Each row is a point on a landscape with many valleys, with its height.
From any point a ball takes the steepest step (drop divided by distance) to one of its 2 nearest points. It stops when none of these is lower. Distance is the straight distance between rows; heights are no part of it.
K291 h=66: [152 144 131 137 165 134 151 114  90  83 112 104 123  79 145 155 111 155
 132 131 157 110  67 173 185 150 102 105 191 132 126 185 103]
K23 h=531: [147 142  17 145 123 104  85 110 113 208 115 145 144 122 103 106 125  75
 136 114 129 167 173 144 141  93 113 131 104  88  80 104 107]
K467 h=642: [147 146  87 123 131 108  82  65  99  50 134  86 143  83 128 126  83 116
  97  83  62  83  99 137 152 110 104 163 156 108 132  99 125]
K542 h=311: [126 124 168 128 126 135 147 103  82  66 170 111 117  57  94 158 114 120
 121 144 125 138  98 140 146 147 102 118 125 130 133 152  71]
K787 h=263: [117  82 157 176 153 114  99 144 141  70 120 116 134  76 110 160 107  96
 127 171 174 158 141 157 162 134 143  36 100 101 123 148 163]
K691 h=752: [ 87 114 204 112 122 122 195 146 128 108 159 136 116 134 137 158 159 115
 158 115 146 143  98  99 129 139 135 150 168 159 123 186  83]
K303 h=405: [ 96 129 113 163 114 175 188 149 113 150 147 181 112 116 150 159 157 113
 142 168 199 156 132 141 111 107 102  80 111  92 150 111 170]
K463 h=556: [148 155  24 128 131  95 112 138 136 212 101 140 124 145 122  92 141  77
 119 141 125 145 181 117 132  39 127 135 110 112  99 129 131]
K498 h=435: [134  83 193 128 144 134 137 118 101  90 180  97 128  89  81 168  96 118
 147 108 159 120 134 141 121 149 143  99 106 152 118 156  99]
K51 h=345: [129 161  95 182 125 150 187 161 116 190 118 151 114 150 142 132 162 115
 131 148 179 150 153 162 131 123 115  88  93  85 166 111 168]
K294 h=744: [100 170  87 121 132 123 126 105 162 165 127 148 133 147 107 138 131 121
 104  99 104 132 169 129 109 100 120 162  74 113  71  92 129]
K436 h=793: [ 65 154 119 149 119 104 122 130 149  91 136 121  96 162 133 154 102 136
  83  78  62  78 158 148 163 111 105 174 161 117  97 130  70]
K793 h=653: [148 145 193 111 198 159 160 131 125 112 105 137 145 122 142 133 169 157
 175  98 115 105  92 128 122 180 105 130 159 117 115 107 131]
K62 h=430: [140 157 134 138 172 128 111 158 143 129  72  82 125 164 118 148 113 168
 115 143  91  80 142 152 162 113 121 102 138 138 116 117 122]
K812 h=440: [104 146 201 100 120 152 177  94 127  83 141 158 109  87 104 176 138 138
 107 115 116 146 110 133 132 149  94 135 132 135 132 125  58]
K438 h=474: [142  95 173 102  98 130 146 153 122 129 122 132 110 144 118 156 132 141
 155 129 197 122 117 115 100  90 174 169 193 200 136 173 120]
K518 h=468: [113 124 160 151 124 125 181 104 188 144 116 165 131 140 125 108 109 127
 119 123 161 117 150 130  51 128 160 152  88 147 164 119 172]
K327 h=559: [168 128 136 133 136 126 101 114 177 152 109 146 184 134 147 131 122 164
 163 169 127 144 132 100  85 109 125  78 132 134 107  94 204]
K714 h=575: [157 106 143  83 134 140 190 124  86 119 134 122 122 121 180 112 224 137
 162 127 159 120  60 100 112 148 106 148 181 144  94 143 103]
K669 h=712: [112  83 173 124 113 102 170 168 129 139 143 149 121 140 130  80 126  98
 170 119 174 134  99  84  67 128 169 191 128 153 156 172 136]
K659 h=193: [ 91 115 211  94 168 127 118 165 149 142 131 131 129 134 132 111  96 150
 184 106 128 158 116 114 147 151 160 153 146 151 143 186 132]
K404 h=512: [154 104 132  98  63 108 145 140 107 140 112 148 108 130 106 126 138 122
 117 150 188 150 122 120  98  62 153 189 153 191 164 158 106]
K827 h=533: [101 137  97 116 135 139 144 142 175 206 145 147 108 184 174 139 185 141
 149 158 118 152 164 119 111  99 102 126  88 110 122 113 165]
K712 h=16: [ 72 139 210 109 171 121 119 125 164 121 130 145 145 102 121 103  88 133
 161 103  95 157 104 100 139 185 146 151 114 120 175 159 130]
K201 h=375: [177  77 144  91 157 171 117 129  88  99 158 131 152 105 132 139 134 152
 177 112 161 126  94  98  99 133 131 101 178 166 117 122 139]
K481 h=851: [123 147  99 128 123 124 155  71 107  90 112 102 116 137 181 145 154 153
 104  75 112  53 106 138 155 113  88 174 201 146  79 131  88]
K932 h=774: [ 95 134  74 139 131 125 114  90 138 157 130 136 135 114 147 120  85 123
 122 113  98 120 158 164 158 126  82 162 115 105  50  92 128]
K353 h=517: [161  86 133 108 141 120  80 104 126 120 155  82 130  93  89 145  76 151
 149 138 126 120 111 135 115 162 135 112 119 173 114 127 106]
K650 h=471: [104 109 123 137 112 172 196 146  85 120 146 169 106 123 148 154 159 117
 153 158 220 124 103 126 132 129 102  78 138 127 101 134 121]
K283 h=425: [179  92 124  99 155 176 106 154  69  68 147 120 130 100 136 139 164 152
 146 132 153 107  72 107 165 139 130  72 190 142 128 127 124]
K47 h=489: [158 141  59 150 123 122 125 120 107 206 113 102 125 142  91 102 111  85
 124 105 132 111 170 176 133 125 121 141  79 122  90  98  86]
K512 h=590: [174 151 109 184 116 102 104 175 150 160 144 109 152 174 140 148 184 131
 112 153 106 185 176 135 154 138 129  79  71  54 167 109 160]
K246 h=731: [126  98 143  76 115 134 104 128 102 141 166 131 129 109 128 145 118 156
 163 124 131 165  93 124 169 172 105 188 167 185 107 162  79]
K578 h=588: [ 78 149 147  92 124 134 135 161 174 143 113 175 118 191 139 130 158 146
 100 118 106 140 168 104 143 124 156 182 103 131 174 133 132]
K379 h=831: [121 121  52 130 116 103 124 108  80 161 108 104 135 125 167  69  99 110
 154 122 141  79  84 140 144 122  93 209 146 151  90 144 130]
K107 h=613: [142 132  63 165  98 103  89 147 113 115 109 111 124 122 109  96 117  92
 112 170 157 146 107 115 171 154 120  42 115 110 128  77 140]
K111 h=441: [137 113 181 157 143 171 153 162 104  93 147 125 124 133 127 165 151 137
 152 135 153  86 137 146 106 131 137  69 149 127 124 136 145]
K80 h=326: [149 149 156 173 106 145 140 127 130 162 162 168 167 124 140 104 105  92
 118 118 145 204 188 155  39 119 194 131 118 122 140 149 195]
K788 h=763: [ 96 146 146 107 131 126  85 125 148 110 124 109 108 143  97 156 116 153
  78 115  50 120 157 146 173 136 114 157 110 135 127 125  86]
K8 h=600: [153 156 122 129 165 158 119 114 154 164  64 151 173 128 123 147 141 151
 148 123 143 133 128 139 105  98 119 136 118 115 105  65 198]
K551 h=436: [152 141  99 127 149  92 108 149 137 200 101 100 109 168  95  89 108  99
 121  83 106 101 182 134 141  99 159 173 115 156 113 125  94]
K916 h=527: [126 136 120 133 139 121 166 135 178 162 101 175 133 170 127 125 153 140
  98  87 173 113 134 120  69 123 150 206  89 121 163  98 166]
K25 h=271: [121 125 155  86 106 170 105 131 177 126 146 198 139 136 154 148 132 149
 115 155  97 200 160  95  81  80 136 125 137 137 165 124 190]
K939 h=579: [170  74  68  97  91 148 115 153  72 157 129 141 107 133  98 137 125 137
 143 155 208 144 135 144 120 113 129 106 147 171 129 115 117]
K631 h=821: [ 82 128  96 157 118 119 141 108 127  79 146 103 106 132 166 143  96 127
 138  72  83  71 143 160 161  95  85 175 180 104  83 125 100]
K419 h=627: [ 71 137 183  97 126 150 137 117 191  98 126 176 114 149 121 134 127 166
  87 126  86 154 155  95 122 130 130 125 117 141 180 153 122]
K792 h=640: [127 184  97 160 130  94 128 170 140 127 135  93 124 171 102 116 137 105
  75 112  43 122 168  92 138 105 132 126  92 114 136 113 117]
K799 h=352: [186 137 119 147 106 117 121 130 157 189 138 134 146 169 133 110 135 126
 128 130 115 164 191 118  72  93 155 106 106 118 151 111 165]
K188 h=749: [120 133 206 143 108 157 100 131 113 114 169 140 136 115 106 150  91  92
  75 108 126 146 193 174  95 103 200 117 134 137 131 194 184]
K667 h=812: [104 151 159 125 131 100 160 139 158 117 102 125 105 182  95 155 134 151
  99  93 131  65 137 102 122 149 158 155 135 153 158 124  81]
K208 h=667: [ 89  98 127 117 108 151 128 163 112 140 152 157  87 105 128 136 110 133
 127 173 164 167 127 148 197 136 103  89 128 140 116 170 102]
K832 h=507: [162  73 124 135 137 147  90 183  84  93 137  85 118 117 106 151 155 118
 151 142 156 115 105 152 173 194 148  78 116 113 118 101 109]
K172 h=467: [190 102 102 111 124 153  80 157  66  85 132  76 113 124 110 153 151 158
 129 129 142  84  88 144 183 159 139 104 151 144 127 113  92]
K241 h=426: [117 166 110 122 104 110 138 169  90 175 129 136 103 144 122  90 133  91
 127 147  92 144 141 122 160 107 122 183 106 119 160 143  98]
K640 h=722: [ 94 115 204 111 111 131 129 121 110  95 179 151 123 111 118 151  91  95
  95 120 140 131 148 116  98  73 164 121 172 163 157 195 157]
K255 h=786: [134 159  52 117 126  84 147 148 157 116 128 144 102 160 107 105 147  99
  86 113 119 104 149  61  84  55 153 181 103 125 118 110 137]
K189 h=397: [180 157  81 157 104 123 151 148 121 161 149 119 158 162 130  98 157 118
 145 129 128 147 154  87  89 112 138 116  93  98 169  82 180]
K55 h=702: [111 186 121 158 148 107 132  81 105  41 117 108 147 101 120 118 118 106
  86  59  56  66  98 111 126 134 125 156 135  89 136  96 115]
K676 h=494: [111 174 117 167 171 122 119 130 123 125  74  94 158 129 151 122 108 143
 131 112  87  80 116 162 168 112 103 139 146  95  81 111 151]
K706 h=838: [136 134 113 113 153 118 167  56 117  97 126  77 109 140 171 121 153 163
 122  73  84  50  82 115 122 162 101 128 186 148  92 124  81]
K410 h=577: [134 159  94 124 154 123 162 118 132 128  74 162 137 134 125 109 179 115
 110  82 177  92  83 101  74  72 152 217 101 114 111  92 168]
K252 h=597: [122 132  24 144 117 134 156 130  60 167 120 111 113 142 148  83 170 101
 138 129 152  80 107 110 120 130 129 124  96 109 111  90 140]
K406 h=571: [164 128  83 159  98 114  77 137 150 195 152 122 142 160 115 125 175  96
 121 137 121 184 175 135 161 151 123  72  65  60 139 103 122]
K741 h=317: [118 107  97 144 178 132 112 126 136  74 102 125 127 107 161 125 133 148
 106 173 128 127  76 127 170 164  68  32 183 104 113 117 138]
K471 h=476: [120 148 127 151 147  99 119 155  96 121 135  60 131 127 140  87 112 118
 167 132  81  96  86 115 154 157 115 141 148 126 152 142 116]
K772 h=573: [149 112  71 161 137 111 120 114 109 137 107  73 135 122 134  96  84 140
 151 138 160  83  87 139 157 191 127  68 133 146 102 125 132]
K529 h=778: [ 93 124 138 104 148  77 156 100 189 128  79 177 133 155 116 150 110 155
  90 122 159  40 137  87 103 123 170 167 125 136 166 154 101]
K677 h=738: [ 91 133 185  95 152  98 183 104 179  92  89 200 132 122 133 157 154 143
 100 123 139  87 110  80 115 159 135 143 159 118 186 154  93]
K113 h=697: [107 117 196 130 132 130 139 114 160  75 174 144 113 114 127 161  84 120
  86 136  99 128 152  99  65  96 156  81 164 156 166 170 153]
K141 h=260: [119  85 154 128 125 147 169 113 109  96 176 157 137  90 141 134 120 104
 150 151 160 120 127  88  55 105 116 108 143 159 117 153 158]
K414 h=381: [134 127 119 171 142  98  70 107 159 141  65 108 155  85 131 123  90 131
 115 175 136 161 141 195 202 162 113  82  95  96 115 129 129]
K397 h=550: [145 141 203 129 108 187 153 129 135  81 157 185 130 113 119 183 126 126
 101 111 138 152 148 141  70 109 158 135 137 137 160 110 157]
K164 h=699: [129 121 138  98 126 123  93  98 114 148 132 111 130 123 110 138 105 148
 136  82 121 105  96 154 154 185 116 203 159 164 118 121  90]
K665 h=201: [147 119 104 103 108 150  96  95 130 152 109 161 134  85 106 142  86 156
 111 173 147 163 160 149 145  87 101  91 116 151 123 125 146]
K708 h=605: [123 109 117  74 131 118 146 109 125 128 118 129 124 143 180 103 196 133
 129 129 137 103  52  83 112 130  99 198 173 148  98 125 106]
K434 h=806: [102 112  58 133 142 124 132  67 120 150 115 123 149 107 187  96 105 119
 156 123 126  94  98 123 115 128  72 182 134 134  52 110 140]
K736 h=534: [135 118 111 119 100 160 190 124  76 129 121 119 110 127 154 138 175 148
 144 136 181  87  79 120 128 148 108 115 147 162 108 126  76]
K428 h=341: [109  92 175 186 120 130 110 137 119 117 172 127 164  95 113 137 104  65
 121 148 144 152 187 158 129 125 156  60  98  95 121 177 198]
K482 h=664: [124 149 183 153 125 124 122 117 193  91 136 130 136 130 116 140 112 149
 100 145  74 167 175 109  91 119 143  74 107 126 169 140 158]
K455 h=624: [140 119  93  89 113 146 140  72  95 133  88 153 141 124 119 123 178 133
 124  74 170 103  64 114  83 107 134 223 129 145  90  86 113]
K831 h=380: [115 154 121 110 108 123 118 189 109 160 139 148 107 148 142 105 140 124
 129 187  87 171 151 110 168  95 118 120 107 117 172 148 131]
K420 h=451: [121 133 107 153 132 141  68 167 106  92  89 122 131 114 147 142 141 111
 108 168 114 140 100 174 205 165  94 113 134  52 130  85 142]
K996 h=716: [137 128 172 131 118 127 105 170 130 119 149  98 114 119  98 123 106 116
 128 157 107 169 180 152 158 112 165  87 101 132 176 179 114]
K439 h=602: [147 109 166 106  80 178 150 117 103 117 169 193 140 124  96 161 138 122
 133 100 169 166 129 139  49 126 154 162 127 145 145 102 146]
K135 h=621: [104 135  93 102 124 124 138 125 106 122 116 123 124 150 194 100 210 108
 136  92 132  85  52  95 121  97 120 226 163  99  72 111 119]
K535 h=372: [161 124 177 140 166 145 124 160 145 117 105  78 113 143 108 162 107 169
 139 143 137  82 135 166 128 114 157  70 141 148 142 130 128]
K468 h=298: [167 112  82 133 134 104  70 113 137 118  95 115 138  60  97 132  67 137
 112 180 159 158 130 156 185 129 113  71 135 140 129 142 148]
K841 h=660: [126 123  94  82 109 126 115  95 106 156 105 141 129 148 112 145 143 142
 124  74 155 105  97 138 125 135 121 229 146 169  74  96  89]
K292 h=742: [124  97 153 134  84 120 164 149 137 118 158 176 112 141 141 102 132 101
 101 137 181 136 114 120   8 113 194 193 141 137 162 147 162]
K361 h=61: [129 130 154 103 100 152 121 102 136 159 115 151 116 101  88 126  89 139
 120 141 138 166 168 163 141 113 121 140  83 167 137 156 100]
K192 h=442: [119 133 177 150 184 109 109  77 183 106  99  94 162  83 121 146  88 152
 146 146  88 142 108 135 132 156 100  63 110 104 108 136 137]
K372 h=241: [125 167 110 176 132 126 159 142 111 161  84 138 144 111 121  83 110  99
 145 164 150 132 120 153 160 130 115  90 100  91 143 120 152]
K506 h=650: [118 179 122 131 130 112 150 106 100  93  96 121 133 114 128 100 118 115
 109  94  96  77  94  93 129 116 130 179 130 137 143 105 121]
K338 h=767: [128 194  56 140 142 109 131 144 170 125 135 137 113 153 119 127 127 109
 110  87 106 126 159  96  89  80 182 164 110  99  58  83 132]
K849 h=860: [106 113 128 113 138 159 121 147 157 160 149 112 108 177 147 169 160 168
 125 151  88 106 155 137 132 159  94  96 105 133  97  98 100]
K281 h=638: [ 96  99  73 125 111 126 108 153 122 193 138 162  99 127 130  93 116 104
 142 169 178 187 131 148 179 157 102  89 123 120 123 115 127]
K988 h=523: [151 114 101 124 107 146  87 117 121  83 162 115 150 112 117 150 168 121
 117 167  91 150 109 106 135 156 100  73  87  83 129  63 119]
K603 h=614: [152 171 129 174 143 110 117 194 145 121 118  90 150 164 115 123 149 129
 112 144  64 141 162 128 149 131 136 101  92  91 165 119 141]
K647 h=384: [109 120 125 149 160 137  90 185 148 103  94 127 132 125 141 139 132 149
 124 186 117 163 117 146 188 152 109  42 137  92 118 126 149]
K663 h=805: [115 129  65 113 135  72 139 148 188 132 125 186 112 158 107 113 142 112
  74  90 153  87 165  79  94 104 189 208  86  98 127 129 112]
K393 h=676: [ 66 119 135  76 124  89 126  58 172 123 124 158 108 129 115 154  92 143
  82 101 108  95 126 102 142 172 125 188 141 159 120 142  66]
K221 h=694: [122  91 150 121 117 131 118 164 104 122 162 103  90 104  91 151 100 112
 119 155 159 152 177 167 188 120 146  65 113 145 130 208 101]
K177 h=612: [148 125  61 174 119  92  78 129 111 119  98  70 143 129 129  95 110 107
 118 136 124  86 123 156 182 162 123  83 127  97 104 100 131]
K948 h=547: [122 129  83 121 114 147  68 157 132 175 139 137 107 156 121 154 166 115
 110 150 128 175 156 167 189 159 108  96  85  61 133  78 123]
K601 h=604: [125 149 146 109 110 122 166 132  99  95 122 129 120 116 124 121 133 123
 120 133 124 111  88  88 126 104 117 159 143 158 167 131 103]
K293 h=305: [126 124 120 159 107 111 131  92  78  80 130  55 108 117 152 146 100 138
 120  96 105  70  86 190 191 137  84 158 172 114 154 151  83]
K38 h=565: [141 145  74 142 140 133 154 149  93 146 114  92 130 170 165  79 189 126
 160 123 136  80  86  88 103 105 144 153 107 125 116  97 148]
K278 h=357: [123 115 126 178 140 110 122 153 140 161  82 102 123 110 111 104  91 105
 145 164 164 146 143 187 182 176 129  62  77 103 112 133 129]
K590 h=787: [100 140 191  83 137  94 191  95 133  87 149 105 121 119 138 147 151 127
 137  89 121 146  67 110 148 188 121 146 219 136 129 178  56]
K385 h=610: [140  90  25 118  97 125 102 135  77 183 126 145 117 117 111  86 112 110
 135 158 181 155 116 138 157 144 101 125 137 142 118 108 121]
K547 h=689: [123 146 168 129 113 139  96  84 215 136 114 128 148 130 107 128 107 154
 111 130  89 179 190 128 126 132 148  96  70 124 141 144 151]
K465 h=626: [ 94 117 123  81 106  97 122  86 163 142 137 167 119 136  85 119  99 129
 103 125 114 129 146  79 106 153 135 180  93 161 152 119  95]
K136 h=204: [124 122 181 142 200 122 120 142 111  88 124  81 116  93 129 149  96 155
 144 141 130 126  79 167 165 153 113  87 158 121 124 175 111]
K768 h=251: [ 76 146 167 116 165  87  95  85 151 101 132 119 134 105 122 109  74 127
 122  86  64 118  88 111 145 184 113 162 136 101 171 129 109]
K808 h=596: [121 143  65 110 126 137 129 137  95 111 113 113 123 149 171  94 180 128
 120  74 109  75  86  77 124  75 169 189 155 133  73 103 130]
K570 h=379: [122 102 152 138 128 159 153 131 115 106 189 149 150  88 122 122 120 109
 164 146 119 158 122  96  96 147 112  87  96 112 130 122 157]
K596 h=528: [143 137 106 150 158 129 132 158  95 136 109  77 140 153 163  84 141 138
 178 143 115  74  93  98 136 154 123  84 131 132 120 116 142]
K649 h=122: [130 111 129 134 108 107 101  97  80  64 151  79 106  74 123 151 102 121
 109 140  82 119  99 179 167 170  98 141 127 107 148 136  73]
K459 h=560: [129 148 164 128  83 120 183 140  84 113 134 130 105  94  99 128 102 101
 138 145 151 144 112 115 125  94 147 150 132 167 166 170 104]
K212 h=242: [142 126 164 189 112 124 153 150 108 127 185 130 162 114 126 106  87  74
 148 129 133 150 167 119  59 116 173  89 123 123 139 161 196]
K184 h=852: [115 116  55 168  85 116 105 133  93 108 150 105 118 112 154 104  88 102
 152  91 119  76 158 168 200  98  95 156 156  79  82 114 120]
K690 h=587: [165 131  68 135 147 144 108  62  71  66  99  98 150  86 173 110 135 151
 101  77  84  74  88 134 170 104 114 113 177 116 102 111 152]
K409 h=603: [136 126 166 110 139 173 112 148  75 134 141 134 145 107 132 130 163 134
 176 117 134 143  82 142 149 172 111 156 140 118 120  99 121]
K186 h=639: [115 127 141  76 147 125 163  97 158 125 105 147 109 128 169 153 158 162
 105 150 120 113  95 110 132 120  70 165 181 172 100 146  91]
K621 h=669: [ 81 128 153  81 151 111 130  87 173 143 120 135 107 123 165 139 105 170
 117 135 103 132 113 119 145 155  91 162 143 169 104 164  93]
K242 h=532: [107 166 158 121 105 131 166  69 100 111 103 134 128  81 127 150 118 124
 100  99 118 111  88 170 166 145  76 186 153 130 124 112  76]
K494 h=452: [151 192  74 159 136 140 141 138 118 135 116 123 154 152 130 136 169 126
 110 120 109 114 144 101 121  89 123 115  82  87 127  67 179]
K168 h=282: [120 142 188 107 169 133 108 158 171 139  99 148 151 126 139 117 106 159
 156 142 106 166 131 115 132 103 147 126 152 144 162 145 188]
K66 h=715: [112 182 134 150 147 103 103 107 209 141  87 122 163 147 109 122 112 141
 106  97  71 143 185 121 142 113 141 124  68 115  97 114 147]
K63 h=510: [153 116 150 151 160 137 121  95 167 119  99 118 169  86 122 139 102 161
 168 153 148 132 118 127 110 145 113  56 125 128  91 109 157]
K749 h=677: [103  70 152 132 102 139 145 153 101 168 164 154 134 131 131 105 116  97
 169 125 176 166 162 143  66 107 150 155 111 153 120 174 144]
K580 h=303: [131 115 204 139 189 132 109 156 134  91 116  93 136 101 114 167  99 154
 141 144 128 136 128 148 143  90 153  59 159 120 144 176 167]
K21 h=693: [103  85 144  98  77 112 150 143 152 195 149 143  78 183 131 108 173 124
 136 137 159 156 140 130  85 126 143 198  92 150 138 155  95]
K820 h=578: [146 118 131  97 122 119 104  95 161 143 126 126 134 132  75 113  94 140
 124 103 117 118 142 109  86 144 148 148 111 167 135 102 121]
K967 h=360: [140 130 183 182 169  87 100 116 159  80  99  85 155  84 114 151 103 129
 152 184 110 167 138 151 147 142 145  74  80  85 141 157 139]
K384 h=114: [153  69 121 144 108 129 128 143  75 120 195 118 143 118 114 117  98  86
 159 143 158 114 158 108  58 116 155  75 152 152 115 155 164]
K474 h=841: [125 143 126 120 124 134 154 149 142 157 141 116 108 191 124 147 173 143
 128 110 113  87 136 125 108 141 130 149  94 152 125  85 110]
K354 h=558: [137 107 114 128 134 170 106 163  71 163 127 131 134 132 121 127 146 129
 180 130 174 120  95 173 162 193 119 115 116 112 106  90 120]
K875 h=429: [167  84 145  97 139 142 119 149 108 129 136 118 128 136 109 123 110 153
 174 109 178 118 103 100  80 126 163 149 173 198 125 137 134]
K489 h=495: [160 117 178 129 138 191 159 139 134  94 166 153 133 136 143 177 167 146
 131 128 130 116 137 120  65 123 123  87 142 128 135  93 155]
K148 h=464: [161 109 135 149 106 128 108 117 142 111 169 113 166 107 100 144 131 114
 148 157 100 163 146 108  98 158 125  76  65 107 129  93 138]
K622 h=645: [126 102 184 102  83 160 127 154 121 153 178 177 112 149 101 133 121 120
 140 102 155 175 164 138  84 139 174 165 115 157 151 152 127]
K299 h=814: [136 143 168  90 161 100 182  68 122  84 140  85 110 132 152 135 156 166
 129  91 114  95  67 135 131 182 103 119 217 142 106 164  65]
K594 h=670: [113  76 150  90  75 134 109 150 168 175 164 179  94 193 127 114 150 126
 122 102 149 164 187 117  74 135 188 178 123 160 168 151 115]
K454 h=332: [125 139 138 105 103 168 120 171 123 145 163 180 129 120 144 132 139 123
 133 181 122 199 164 119 130  82 139 102 127 107 173 149 172]
K223 h=569: [151 142  52 136  94 135  97 116  89  85 127 111 145 113 123 129 148 118
 100 159 101 111 101  92 152 127 103  54 117  88 135  72 125]
K950 h=189: [107 117 149  87 142 143 121 120 175 157 108 181 139 128 159 104 132 150
 148 180 128 183 127 107  96  89 107 158 116 141 130 139 185]
K401 h=418: [119 155 133 133 102  90 143  62 115  93 122  92 126 108 144 149  86 129
 116  79 120 108  86 167 195 120  84 205 213 145 147 165  91]
K32 h=399: [121 150 169 149 105 126 166 119 175 152 139 172 132 131 133  87  92 109
 111 107 141 182 186 137  75 140 178 153  76 138 186 145 162]
K694 h=308: [169  98  85 156  91 130 127 124 126 207 148 149 134 147 116 112 132  99
 143 146 158 179 181 153  58 112 138  81 111 110 145 128 152]
K593 h=551: [137 143  45 131 148 147  93 115 101 102 108 112 151 119 177 122 116 143
 126 100 105  81 111 131 164  86 119 128 178 106  58  92 155]
K904 h=389: [173 139 127 147 134 122 114 167 151 209  97 123 132 163 123  84 123 106
 148 119 113 151 173 136 127 103 150 126 102 133 147 140 149]
K180 h=391: [114 155 170 133 175  88  99 127 113  71 115  59 133 109 110 110  87 127
 135 115  63 122  70 137 152 156 135 140 149 101 182 133 118]
K507 h=723: [ 91  96 163  99  83 105 173 150 146 150 157 117  91 158 136 136 144 136
 149 149 151 141 110  95 116 145 130 172 136 191 115 170  57]
K559 h=713: [145 132 168 136  90 174  81  87 196 156 159 145 160 146 130 104 119 123
 121 111 128 210 226 155  78 137 174  90  88 122 127 167 149]
K453 h=737: [136 126 142 129 130 110  71 136 141 137 122  75 115 125 105 126 101 124
 118 155  73 153 160 160 181 146 140 110  83 120 140 159  97]
K716 h=224: [139 131 106 127 160 153 141 106  99  94  89 138 128  68 161 124 125 153
 125 156 153 106  74 133 155 141  71  72 173 132 116 127 134]
K845 h=236: [157  82  99 167 101 119 123 148 129 154 152 129 132 130 105 111 110 102
 155 160 175 140 158 115 101 139 145  29 116 126 118 125 146]
K796 h=545: [159 112  95  88  98 128 121 134 110 166 128 141 104 158 112 121 156 139
 136 153 160 138 137 110  80  73 133 165 132 163 148 110 130]
K757 h=696: [129 154 197 105 186 133 181 100 172  87  98 159 129 125 129 137 168 156
 121  95 121 102  96 108  99 163 121 133 169 133 150 112 117]
K492 h=506: [143 156  87 141 134 136  76 160 106 121  94 122 136 135 112 160 161 116
  94 151 100 138 146 179 197 118 116 129  92  44 134  72 147]
K452 h=497: [107 170 105 141 150 142 155 151 142 142 115 143 132 159 158 148 158 142
 112 158  94 129 137 114 128  91  85 113 105 100 134  98 163]
K264 h=557: [109 137 114 116 124 118 136 165 199 194 139 134 104 220 163 102 177 137
 112 119 100 141 185 101 104  96 150 156  89 134 156 131 152]

Where does a ball stop that starts at each point below?
K135: K712
K621: K372
K603: K291
K841: K384
K474: K201
K788: K201

Call two points neighbours if one is among the 2 nearest of the other. Go from one point of each pair to the other, from neighbour to neighbour, staying as low as possible. Name the highest point that can't be avoided.
K787 / K361: K135
K787 / K384: K428
K361 / K372: K414
K950 / K712: K168
